Points, in no order, along strands that fork and pass close to each other.
Points whose rows are less than 78.3 apart are linked; no others are. Some points are linked to none.
(153): |  11 | -34 |  15 |   1 |  -6 |   6 |  20 | -24 | -12 |   8 |  31 | -11 |  -6 |  29 |  30 |  12 |   2 |  51 |   4 |  23 |  -2 | -27 |
(147): |   8 | -40 | -19 | -28 | -11 |  -2 |   6 | -23 |   7 | -17 |  29 | -45 |  29 |   2 |  33 | -19 | -17 |  -7 |  37 |  11 |  16 | -13 |
(1269): |   1 |   3 |  -7 | -39 |  30 |  29 | -27 |  12 |   7 |   9 |  30 |  48 |  14 |  -7 | -24 |  -2 |  23 | -21 |   4 |  31 | -29 |  32 |
(512): | -11 | -11 |  11 |  -3 |   7 |   4 | -27 | -10 |   4 |   2 |  20 | -19 |   9 |  21 |   6 | -13 |  -2 |  14 |  -3 |   6 | -39 |   1 |
(1098): | -12 |  36 | -14 |  22 |  29 |  16 | -36 |  17 | -26 | -20 | -11 |   5 |   2 |  -9 | -28 |  12 |   2 |   0 |   6 |  28 |  19 |   6 |
(172): |  -4 |   2 |  -8 |  -7 |   6 |  16 |  23 |   9 |  26 |  21 |   2 |  30 |  -4 | -42 |  -7 |  22 |  10 | -27 | -35 | -10 |  36 |  36 |
(553): |   2 |  11 |  17 | -26 |  57 | -13 |   2 |   0 | -25 |  17 | -12 |  18 | -21 | -11 | -18 |   8 |  22 |  33 |  35 |   2 | -18 |  13 |
(27): |  13 |  -8 |   1 |  22 |   4 | -12 |  23 |  -5 |  17 |  -5 |  -4 | -19 | -24 |   1 |  45 |  -4 | -22 |  17 | -29 | -15 |  10 |  11 |
(1322): |   6 |  22 |   1 |   9 | -21 |  10 |  13 | -11 | -13 |  11 |   8 |  -1 |  34 | -24 |  -7 |   0 |  18 | -46 | -25 |  -1 | -11 |  20 |
(43): |  -8 | -16 |  19 |  14 | -60 |  30 |  12 |  15 | -21 | -40 |  -8 |  19 |   7 |  21 | -18 |  -8 |  -2 | -11 |  -9 |  15 |  -7 |  12 |
(467): |  -5 |  15 |  -2 |  -1 |   8 |  16 | -11 |  10 |   9 |   9 |  -7 |  69 | -15 |   6 | -16 |  38 |   9 |  16 | -51 |  25 |  -4 |  -3 |
(764): | -13 |  -9 |   9 | -25 | -11 |  39 | -36 |  17 |  13 | -19 |  -4 | -13 |   2 |   0 |  33 |  -1 |  -9 |   1 |  23 | -20 |  20 |  25 |
(598): |   1 |  14 | -10 | -27 |  67 | -15 |   7 |  -2 | -13 | -19 | -29 |   6 | -30 | -13 |  -8 |  23 |  15 |  14 |   5 |   3 | -31 |  28 |
(650): |   4 |  27 |  -7 |  -7 |  49 | -12 |  -7 |  -4 | -20 | -18 | -22 | -12 | -34 |   6 |  25 |   4 |   2 |  20 |  16 |  -5 | -46 |  13 |
(1108): |  16 |  34 |  -8 |  19 | -27 | -35 |   6 | -18 |   2 |  12 |   0 |  -3 |  43 |  -6 | -13 | -19 |  11 | -53 |   8 |  -5 |   0 | -27 |
(109): | -40 |   0 | -17 |  16 |  11 |   7 |  -4 |  10 |  21 |   1 |  -8 | -37 |  -7 |   2 |  18 | -34 | -26 | -13 | -23 |   1 |  -3 |   4 |
(1366): |   9 | -51 |  -8 |  13 |  -5 |   2 |  10 | -10 |  24 | -10 |   6 | -17 |  -5 |   2 |   9 |  13 | -24 |  35 |   6 | -26 |  37 | -23 |
(1255): |  23 |  19 |   9 | -11 |  14 | -36 |  23 |  12 |  -3 |  16 |   3 |   4 |   4 |  16 |  12 | -28 | -21 |  41 | -12 |  18 |  -7 | -25 |
(1225): |  21 |   6 |   5 |   7 | -23 | -27 |  10 | -16 | -11 | -16 |   9 |  35 |  49 |  14 |   2 |  23 |  -3 |  23 | -37 |  27 | -27 | -34 |
(476): |  -9 |   0 | -23 |  11 |  -7 | -32 | -10 | -26 |  29 | -18 |   0 | -57 |  -4 |  17 |   4 | -16 |   4 | -16 |   2 | -26 |   7 | -19 |
(569): | -35 |  -3 |   0 |  34 |  14 |  -8 |  31 |   0 |  24 |  11 |  -6 | -38 | -25 |  22 |  33 | -29 | -14 |   2 | -38 | -23 |   8 |  16 |
(22): |   9 |   7 | -20 | -21 |  23 |  16 | -14 |   5 |  17 |  14 |  15 |  64 |   6 |  -1 | -33 |  19 |  13 | -15 | -34 |  29 | -13 |   8 |
(713): |   1 |   7 |   1 |  -6 |  29 | -44 |  38 |   6 |  10 |  13 | -17 |   4 | -29 | -10 | -24 | -25 |   2 |   4 |   4 |   5 |   1 |  -9 |
(499): | -16 | -27 |  26 |   7 |  -7 |   1 | -28 |   6 |  -9 | -11 |   0 | -10 |  -2 |  46 |  -5 |  -9 |   4 |  39 |  14 |  24 | -19 | -22 |
(249): |  -4 | -24 |  -6 | -15 | -18 | -17 |   9 |  -4 |   5 | -24 |  18 | -19 |  51 |  -6 |  16 |  -3 | -19 |  19 |  34 |  14 |  28 |  -3 |
(1346): | -12 |  12 |  25 |   4 |  -6 |  -2 | -12 |  18 |  -5 |  42 |   4 |  24 |  13 |  -1 |  -8 |   3 |  -1 |  13 |  -8 |  11 |  11 |  -7 |
(729): |  17 | -12 | -19 |  -9 |   0 |   6 |   2 | -12 | -10 |  11 |  -3 |   5 | -15 | -11 | -13 | -20 |  -5 | -40 |   6 |  20 | -41 | -26 |
(1053): |  30 | -13 |  -6 | -45 |  32 |   5 | -19 |   6 | -11 |  43 |  38 |  28 |   2 |   2 |  -3 |  21 |  -1 |  61 | -10 |  16 |   1 | -13 |
(171): |  16 | -17 | -13 | -35 |   0 | -37 |  19 |   8 |  12 |  -6 | -34 |  44 |   9 | -15 | -21 |  11 | -14 |   7 |   4 |  -1 |   1 | -13 |
(544): | -28 |  -2 |  27 |  27 | -10 | -14 |  26 |   9 |  -2 |  -4 |  -9 | -40 | -13 |  -5 | -17 |  -9 |  20 | -34 |  31 | -52 |  22 |  13 |
(1263): | -28 | -25 | -15 | -11 |   0 | -20 |  10 | -24 |  17 | -28 |   8 | -50 |  20 |  15 |  14 | -10 | -12 | -14 |  13 |  -8 |  -6 |  -6 |
(588): |  11 |   3 | -20 |  -3 |  43 |  47 | -20 |   3 |   4 |   5 |   8 |  10 | -27 | -15 |  -9 |  23 |  15 |  18 | -10 |  30 |  23 |  17 |
(402): |  10 |   8 | -19 | -12 |   9 | -14 |  21 | -18 |  33 | -17 | -13 | -24 | -10 | -13 |   9 |  -4 | -14 |  -2 | -28 |  -1 | -10 |   8 |
(903): | -13 |  -6 |  -3 |   7 |  -7 |   4 |  16 |   4 |  -6 |   2 |  -7 | -29 | -28 |  -7 | -52 | -25 |  21 | -49 |  30 | -23 |   6 |  10 |
(1252): |  -7 |  15 |   2 |  40 |  -7 | -11 |  26 | -13 | -12 |  -9 |   2 |   7 |  44 | -11 |   0 |   4 |  -1 | -17 | -29 |  19 |   1 |  -4 |
(709): |  40 |  19 | -12 |  -1 | -22 |  -1 |   5 | -31 |  -3 |  32 |   5 |  12 |  19 | -29 |  14 |   6 |  -4 | -25 |  -9 |  -5 |   3 | -41 |
(899): |  -3 | -24 |  21 |  17 | -43 |  10 |  37 |  -3 | -25 | -57 |  -2 |   9 |   9 |  -2 |   3 |  -3 |   5 |  -9 |   5 | -10 |   4 |  23 |
(1077): |  38 |   4 |  -3 | -21 |  29 | -12 | -18 |  -6 | -22 | -14 |   0 |  36 |  -5 | -13 | -64 |  10 |   0 |  24 | -24 |  16 | -23 |  -9 |
(920): | -52 |   8 |  -4 |   9 |  -6 |  19 | -20 |   4 |   8 |  19 |   7 | -22 |  43 | -14 |  28 |  -2 | -11 | -31 | -17 | -25 |  18 |  40 |
(372): |  33 | -18 | -26 | -14 | -19 |  13 |  20 |   3 |  23 |  -1 |   9 |  48 | -14 |   8 |  46 |  -9 |   4 |  -7 |  -9 |  15 |  13 |   5 |
(478): | -39 | -22 |  15 | -16 |  19 |  34 |  20 |  -4 | -17 |  22 |   4 | -15 |  -4 | -21 |  46 |  27 |  -6 |  21 |  17 | -13 |   1 |  22 |
(399): |   9 |  17 | -28 |  10 | -10 |   9 | -32 |  13 |  12 |  -3 | -18 | -24 | -32 |   8 | -11 | -23 | -18 | -31 |  -7 | -17 | -21 |  -6 |
(405): |  16 |  13 | -13 |  15 |  15 | -11 |  29 | -13 |   1 |   0 | -10 |  -9 | -27 |  10 |  11 | -35 |  32 | -39 |  23 |   6 |  -8 |  -3 |
(541): |  23 |   4 | -15 | -17 |  19 |  38 | -17 |  11 |  -2 |  -3 |  12 |  18 |  -3 | -12 |   8 |  51 | -11 |  30 | -32 |  35 |   5 |   9 |
(416): | -10 |   2 |   0 |  17 |  20 | -20 |  35 | -12 | -11 |   8 | -14 |  13 |  -3 |   5 |   7 |   1 |  -8 |  37 | -20 |  27 |  -8 | -19 |
(666): | -13 | -27 |   7 | -10 | -32 |  16 |  -3 |  -8 |  17 | -14 | -23 | -15 |  10 |   0 |  26 |   8 | -20 | -18 |  -4 | -34 | -26 |   4 |
(446): |  25 |  26 |  27 |  14 | -19 | -13 | -37 |  17 | -16 |   8 |  -8 |  19 |  -7 |  19 |   9 |   9 |  -8 |  38 |  -1 | -13 | -27 | -22 |
(725): |  -9 |  -2 |  34 |   4 | -33 |  13 |   6 |   6 | -10 |  15 |  25 |  -2 |  -1 |   8 |   9 | -35 |  15 | -15 |  38 | -11 |  24 |  19 |
(921): |  36 |   3 |   0 |  19 | -43 |   7 |  -7 |  -5 |   3 |  18 |   3 |  24 |   0 |  -2 |  18 |  20 |  -5 |  -3 | -22 | -22 |  21 | -27 |
(1217): |   8 |  -1 | -15 |   7 |  40 |  -8 | -15 |  -2 |  10 |  17 |  -2 |   1 |  -2 |  -9 | -37 | -13 |  -6 |  -4 | -12 |  27 |   0 | -21 |
(575): | -23 |  -9 |  -5 |   2 |   6 |   2 |  36 |  -7 | -10 |   4 | -17 | -14 | -21 |  22 |  42 | -22 | -21 | -12 |  -1 |   3 | -39 | -15 |
(623): |  18 |  11 |  12 | -26 |   8 | -42 |  16 |  11 |  24 |   6 |   2 |   7 |  -7 | -19 |  -5 | -18 | -13 |  31 |   4 |   3 |  23 |  -1 |
(1065): | -14 |  12 |   0 |   3 |  -2 | -10 |  15 | -36 | -15 |  12 |  13 | -33 |  22 |  10 | -28 |   0 |  47 | -49 |  10 | -11 | -22 |  -7 |
(222): |  16 |   5 |  -5 | -12 |  31 | -48 |  26 |   3 | -13 |  10 | -16 |  35 | -21 |   0 |  -7 |   0 |  15 |  34 |  33 |   2 | -10 |   7 |
(230): |  34 |  26 |   1 |   2 |   2 |   4 | -38 |   6 | -30 |   9 |  -5 |  22 |  11 |  12 |  10 |  16 |  18 |  23 |   2 |  27 | -41 | -11 |
(128): | -10 |  32 |  -1 |  -7 |  22 | -33 | -32 |  21 |   2 |   2 | -26 | -19 |  28 |  -7 | -12 | -24 |  -2 |  -6 |  33 |  -9 | -17 |   9 |
(1066): |  15 | -18 |  15 | -30 | -15 |   3 |   3 | -25 |  -4 | -10 |  11 |   9 |  17 | -15 | -42 |  30 |   5 |   7 |   2 |  10 | -24 |   7 |
(1357): | -11 |  41 |   6 |  14 | -10 | -27 |  -8 |   6 | -13 | -12 |  -3 | -67 |  -1 |   4 |  -7 | -30 |  18 | -19 |   6 | -36 |  -5 |  22 |
(558): | -23 | -52 |  40 |   5 | -12 |  14 |   3 |  -4 |  16 |  38 |  23 |  -3 | -14 |   5 |  -7 | -33 |   4 |   1 |   2 |  -8 |  -3 |  -3 |
(1138): | -18 |  10 | -11 |  15 |  -3 |   6 | -49 |  23 |  26 |   7 |  -4 | -27 | -18 |  10 |  -1 | -17 | -16 |  -8 |  -3 | -13 |  15 |  -5 |
(1131): |  10 | -10 |  21 | -11 | -40 |  21 | -21 |   5 |  18 |  -8 |  20 |  -6 |  15 |   5 |  17 |  -1 |  20 | -20 |  29 | -16 |  11 |  36 |
(946): |  -6 | -12 |  19 | -24 | -10 | -16 |  -5 |   6 |  13 |  -8 |  -4 | -23 |   6 |   1 |  29 |  -5 | -24 |  20 |  -6 | -14 | -32 |   7 |
(877): |  -2 |  -3 | -12 | -29 |  19 |   7 | -16 |  29 |   2 | -11 |   8 |  36 |  -3 |   2 | -23 |  -8 |  11 |   6 |  24 |  37 |   6 |  35 |
(991): |  -3 |   0 |  -6 |  22 | -11 |  -3 |  55 |  -6 |   0 |  -9 |   2 |  15 |  -7 |  12 |   5 | -28 |  21 | -43 | -10 |  29 |   2 |   5 |
(1315): |   4 |  18 |  -7 |  42 |  -5 |   5 |  -1 |   1 | -28 | -22 | -10 | -26 | -15 |  -5 | -29 |   3 |  15 | -24 |   2 | -18 |  26 |  -9 |
(1359): | -40 | -31 |  -5 | -10 | -14 |  33 |  -8 |  -5 | -11 | -39 | -15 | -12 |  10 |   6 |  36 |  22 |  -5 |  -7 |  42 | -25 |  10 |  23 |
(718): |  -4 |   1 |   7 | -42 |  37 | -35 | -23 | -23 |  29 |  13 |  25 |  19 |  34 |   2 |   7 |  13 |  25 |  14 |  16 |  -1 | -31 |   9 |
(1019): | -36 |   8 | -18 |   8 |  -9 | -16 |  -7 | -12 |  19 | -15 |   3 | -77 |   9 |   7 | -22 | -19 |   7 | -25 | -15 | -33 |  10 |  22 |
(1364): |   4 |  18 |   1 |   3 | -19 | -19 | -10 |   3 | -18 |  -2 | -23 |  35 |  27 |   0 |  -5 |  29 | -17 |  15 | -34 |   5 | -15 | -27 |
(774): | -10 |  10 | -32 | -16 |  -1 |  11 | -12 | -20 |  35 | -33 |  -9 | -13 |  19 |   1 |  17 |   3 | -12 | -25 | -27 |  -4 | -17 |  16 |
(139): |  11 |  12 | -30 |   9 |  56 |  28 | -44 |  14 |  -4 | -21 |   1 |  25 | -19 |  -6 | -46 |   4 |   8 |  10 |   1 |  24 |  19 |  -5 |
(228): |   0 |  43 | -18 |  -6 |  40 | -26 | -17 |   7 | -25 | -10 | -38 |  -9 |  -8 |  -7 | -12 | -14 |  -9 | -13 |  29 |  -4 | -45 |   8 |
(352): |  21 | -16 |  -5 |  -9 |  26 | -12 |  36 | -13 | -11 |   2 |  12 |  16 |  -8 |  26 |  19 |  17 |   9 |  49 |   7 |  19 |  -2 | -17 |
(209): |  -7 | -45 |  17 |   3 | -28 |  12 |  21 | -23 |  -8 |   5 |   3 |   5 |  -1 |  -3 | -35 |   9 |   6 | -24 |  16 | -17 |  -4 | -24 |
(1192): |  -3 |  15 | -15 | -16 |  22 |  -5 |  12 |  15 | -10 | -26 |  -5 |  26 |  14 |  -7 |   8 |  11 |  -8 |   9 |   8 |  42 |  -8 |  22 |
(1220): |   0 | -28 |  37 | -10 | -27 |  38 |  18 |  -3 |   0 |  28 |  19 | -18 | -28 |   0 |  -5 | -34 |  -6 | -11 |  21 |   2 |   6 |  18 |
(542): | -39 |  -4 |  30 |  24 | -31 |  -6 | -12 |  14 | -18 | -23 |  -4 |  -9 |  35 |  11 |  30 |   4 |   3 |   2 |  34 | -39 |  17 |   7 |
(861): |  20 | -41 |   6 |   2 | -40 |   1 | -10 | -10 |   3 | -26 |  20 | -14 |   3 |  -9 |  -9 |  10 |  -6 |   8 |  18 | -31 |  30 | -25 |
(952): |  -7 |   8 |  -2 |   6 |  -1 |  -3 |  27 | -21 | -18 | -21 |   0 | -56 |  13 | -13 | -44 | -13 |  26 | -53 |  16 | -17 |  -6 |  19 |
(697): |  10 |   0 |  10 |  22 | -17 |  -9 |  19 | -20 |   6 | -26 |  19 |  32 |  31 |  19 |  23 |   2 |   9 |   8 | -33 |  23 |  -5 |  -3 |
(322): |  29 |   1 | -32 |   3 |  -5 |  14 | -20 |  -5 |  35 |  23 |   3 | -22 | -42 |   7 |  17 | -37 |  -8 | -34 |  -1 |   3 |  -3 | -11 |
(796): |   0 |  24 |  16 |  31 | -28 |  -3 |  14 | -15 |   4 |  11 |   1 |   6 |  -1 | -16 |  -3 |   0 |  15 | -43 | -48 | -34 |  -2 |  12 |
(586): |  30 | -11 |  -2 | -54 |  29 |  13 | -22 |  -9 |   3 |  35 |  31 |   0 |   2 | -12 |   1 |   4 | -11 |  35 |  25 |  20 |  21 | -10 |
(1259): |   5 | -10 | -12 | -11 | -13 |   4 |  32 |  -2 |  32 |  13 | -12 |  38 |  -3 | -34 | -12 |  31 | -30 | -20 | -42 | -17 |  20 |  -2 |
(1190): |  35 |  -9 | -17 | -47 |  18 | -21 |   1 |  18 |  -9 |  -8 |  -8 |  41 |  11 |   2 | -46 |   9 | -16 |  39 |  -5 |  17 |  -9 | -10 |
(350): |  24 |  11 | -16 |  -9 | -15 |  -6 |  39 |   7 |  22 |  -8 |  17 |  28 | -19 |   7 |  21 | -34 |  11 | -31 |  -9 |  30 |   6 |  23 |
(62): | -54 | -16 |  11 |  16 |  23 |  24 |   9 |  17 |   1 |  26 |   9 |  -5 |  -1 | -14 |  43 |  23 | -20 |  25 |  -9 | -19 |  35 |  34 |
(1008): |  15 | -12 |  10 |  -1 |  -6 | -26 |  44 | -17 |   9 |  -9 |  -2 | -21 |  23 | -29 |   4 |   7 | -12 |   0 |   1 | -21 |  34 |   8 |
(260): | -12 |  21 |  36 |  23 |  -9 |  -5 |   2 |  12 |  18 |  17 |   0 |  25 |   6 | -11 | -25 |   9 |  27 | -21 | -32 | -19 |   5 |  30 |
(293): | -47 | -40 |  31 |   8 | -15 |  20 |   7 |  14 |   1 |  18 |  -4 |  10 |  13 | -12 |  32 |  13 | -37 |  40 | -11 | -22 |  26 |  15 |
(325): | -17 |   7 |  25 |  14 |  -5 |  21 |  19 |  15 |   8 |   0 |  -4 |  40 | -11 | -18 |   0 |  13 |  -4 |  -4 | -48 | -11 |   8 |  40 |
(548): |  -8 |  -2 | -13 |   6 |   4 |  36 |  12 |   6 |  -9 | -25 |  -2 | -51 | -48 |  -1 |   0 |  -1 |  -7 | -32 |  -3 | -10 |   0 |  21 |
(751): | -11 |  15 | -13 |   7 |   3 |   3 | -43 |  28 |   6 | -23 | -13 |   8 |   6 |   3 |  -3 |   9 |  -8 |   8 |  -5 |   9 |  30 |  -7 |
(1287): | -36 |   8 |   2 | -10 |  10 |  40 |  30 |  -4 | -32 |   4 |  -7 | -25 |  -8 | -13 |  27 |  45 |   4 | -13 |  23 |  -1 | -14 |  15 |
(988): |  -3 |  -1 |  29 |  23 | -38 |  -4 |   4 |   9 | -12 | -28 |  -6 |  -2 |  30 |  -5 |   4 |  13 | -11 |   3 |  -7 | -29 |   4 |  12 |
(444): |  -4 | -33 |   6 |  -6 |  -9 |   2 |   3 | -16 |  -3 | -19 |  13 | -18 |   5 |  34 |   4 |   2 | -17 |  51 | -17 |  35 | -24 | -36 |
(804): |  33 |  -3 |  19 |  -4 | -37 | -16 | -44 |  18 |  12 |   7 |  -7 |   9 |   2 |  37 |  23 |   4 |   0 |  46 | -15 | -28 | -12 | -11 |
(695): |  37 |  28 | -23 |  32 |   9 |  -3 |  -5 |   2 | -32 |  -4 |  -9 |   5 | -13 | -18 | -17 |   7 |  17 | -23 |  20 |  11 |  20 | -31 |
(297): |  -7 | -12 | -16 | -14 | -26 | -15 |  24 |  -8 |  22 |  -7 | -19 |  25 |   7 | -22 | -31 |   1 | -19 | -19 | -18 |  -4 |   4 | -11 |
(1232): |  23 |  28 | -13 | -15 |  23 |  14 | -16 |  -4 | -20 |  -8 |   2 |  12 |   8 |   5 |  16 |  16 |  -9 |  44 |  -1 |  41 | -17 |  11 |
(135): |  26 |  16 |   1 |  25 | -12 |   5 |  -1 |  12 |   5 |  25 |   6 |  10 | -34 |   0 |  17 |  -3 |  13 | -15 |  -5 | -17 |   8 |  -4 |
(190): | -13 | -10 | -10 | -11 | -31 |   6 |  10 | -17 |  22 | -41 |  -6 |   6 |  26 |  14 |   3 |   8 |   7 | -25 | -16 | -25 | -26 |  20 |
(876): |   4 | -43 |   6 |   4 | -44 |  33 | -18 |  -2 | -10 |  -5 |  13 |   5 |  -5 |  -1 |  -9 |   4 |   9 | -20 |  31 | -17 |  10 | -27 |
(1351): |  -3 |  26 | -22 |   4 |  32 | -15 |  32 |  20 |  16 |   5 | -21 |  -6 | -40 |  -2 | -23 | -28 |  13 | -38 |  15 |   6 |  -2 |  18 |
(883): |  17 |  11 |  -7 |  17 |   0 |  35 |  14 | -10 | -21 | -11 |  18 |  -8 |   8 |  11 |  30 | -13 |  14 | -22 |  -3 |  38 | -14 |  -3 |
(71): |  -6 |   8 | -17 |  33 |  10 |  37 | -24 |   1 | -15 |  -7 | -14 | -45 | -32 |  -1 | -16 |   2 |   8 | -18 |  24 |   1 |  18 |   9 |
(483): |   9 | -11 |   6 | -50 |  16 |   7 |  -2 |  -9 |  13 |  33 |  24 |  23 |  12 |   5 |  13 |  39 | -13 |  50 | -29 |  10 | -20 |  -2 |
(1265): |  -2 | -33 | -11 | -34 |  33 |  -5 | -20 |   6 |  19 |  39 |  16 |  12 |   8 | -11 | -24 | -16 | -21 |  24 |  20 |  20 |  29 | -25 |
(450): |  16 |  14 | -16 |   6 |  -9 |  22 | -42 |  32 |  -6 |   2 |  -9 |  48 | -20 |  -4 | -37 |  14 |  -3 |  15 | -43 |  19 |  11 | -14 |
(633): |  35 |  12 |  19 |  -8 | -24 |  21 | -43 | -10 |  19 |  -7 |  18 |   7 |  -2 |  27 |  39 |  21 |  -3 |  42 | -29 | -15 | -19 |  16 |
(480): | -30 |  -8 |  16 |  35 | -17 |  -1 |  23 |  24 |  -1 |  -6 | -27 | -17 | -13 |   6 |   5 | -21 |  -4 |  -9 |   5 | -28 |  27 |  11 |
(939): |   0 |   5 |  21 |   5 | -10 | -41 |   6 |   4 |  -8 | -10 | -24 |  12 |  36 |   6 | -17 |  24 | -20 |  42 | -20 |  -2 |  27 | -31 |
(1068): |  14 |  30 |  10 |  22 |  -3 | -36 |   2 | -28 | -19 |  25 |  18 |  -5 |  22 |   2 | -30 | -31 |  38 | -46 |  18 |  12 | -15 |  -8 |
(716): |  21 |  37 | -38 |  25 |  19 |  20 | -38 |  13 | -33 | -14 | -13 |  -6 |  -1 |   1 | -22 |  -9 |   7 | -28 |  10 |  39 |  15 | -19 |
(1261): | -21 |  49 |  -4 |   7 |   3 | -31 | -30 |  13 |   7 | -11 | -13 | -38 |   4 |  12 |   4 |  -6 |   3 | -20 |   5 | -21 | -26 |  21 |
(632): |   6 | -28 |   6 |  14 | -23 | -35 |   7 |  -7 |  19 |  -4 |   0 |   6 |   8 |  -1 |   5 |  31 | -20 |  49 | -21 | -20 |  31 | -28 |
(1365): | -35 | -17 |  39 |   3 | -13 | -10 | -18 |   4 |  19 |  37 |  32 | -18 |  -6 |  18 |  20 | -27 |  10 |  22 |  10 | -28 |  10 |  -1 |
(786): |  -7 |  -5 |   3 | -14 |  30 | -18 | -11 |  24 |  -9 |  40 |  -2 |  -1 | -17 | -26 | -24 | -22 | -24 |  12 |  39 |  15 |  20 | -18 |
(743): | -16 | -40 |  44 |  25 | -17 |  11 |  13 | -14 |  -3 |   8 |  21 |  -4 | -28 |  15 | -31 |  -5 |  30 |  -2 |   1 | -13 |   3 | -23 |
(1249): |  25 |  24 | -32 |   1 |   2 |  17 |   2 |  16 |   5 |  16 |  -2 |  33 | -35 |   5 |  40 |  -2 |  -6 |  -8 |   4 |  20 |  19 |  -6 |
(622): |  35 |  -1 |  -5 |   4 |  -3 |  18 | -29 |   3 | -26 |  -7 |  -1 |  44 |  -4 |  -9 | -45 |  36 |   8 |  28 |  -7 |  15 | -12 |  -7 |
(29): | -34 | -19 |  32 | -11 |   8 |   8 | -34 |   5 |  16 |  30 |   7 |   7 |  -3 |  19 |  19 |   8 |  26 |  12 |  35 | -13 |   6 | -15 |
(1295): | -33 |   9 |   2 |  10 |  18 |  22 |  42 |  -9 | -32 |  -4 |  -9 | -39 | -14 | -12 |  10 |  -3 |  -2 | -33 |  10 |  -3 |  -1 |  32 |
(1114): | -11 |  -2 |  -9 |   2 |  16 |   3 |  10 |  10 | -27 |  39 | -10 | -14 | -25 |  -5 |  11 |  -1 |  -2 |   2 |  37 |  13 |   6 | -27 |
(39): | -20 |   3 | -14 |  14 |  39 |  -1 |  -7 |   7 | -13 |   4 | -21 | -29 | -31 |   8 |  20 |  -6 |   7 |   4 |  33 | -10 | -18 |  -6 |
(269): | -37 |   2 |   8 | -16 | -16 |  -6 | -23 |  11 |  -5 | -10 |  -3 |  -8 |  45 |   8 |  18 | -12 | -10 |   6 |  39 |  -1 |  18 | -11 |
(1367): |  52 |  29 | -17 |   8 | -17 | -32 |   9 | -22 |   2 |  -4 |  -6 |   0 |  29 | -13 | -10 |   3 |   0 |  -9 | -12 |   5 |   2 | -34 |

A fork is a point with three links, a tip a point with one. Leave the first point through the second and follow the links. Name the first fork or tip that comes.
(1366), (632): (1232)
(416), (352): (1138)
(544), (903): (713)
(622), (1077): (558)
(713), (1351): (480)

Follow the links from the first point to the second, and from the first to the third. Name the last point that the two ways share.
(322), (697), (713): (1138)
(650), (666), (1065): (713)
(903), (1019), (153): (713)
(633), (1366), (716): (1232)
(22), (1255), (1295): (1098)
(62), (416), (541): (1098)
(542), (903), (1053): (650)

A fork is a point with three links. Follow the links from the first point to the second and name the forks in between, in order.
(260), (71): (1232) > (1098)
(228), (1315): (650) > (713) > (1138) > (1098)
(1315), (1351): (1098) > (1138) > (713)
(1138), (1114): (713) > (650)
(1190), (569): (1232) > (1098) > (1138)
(558), (541): (1232)
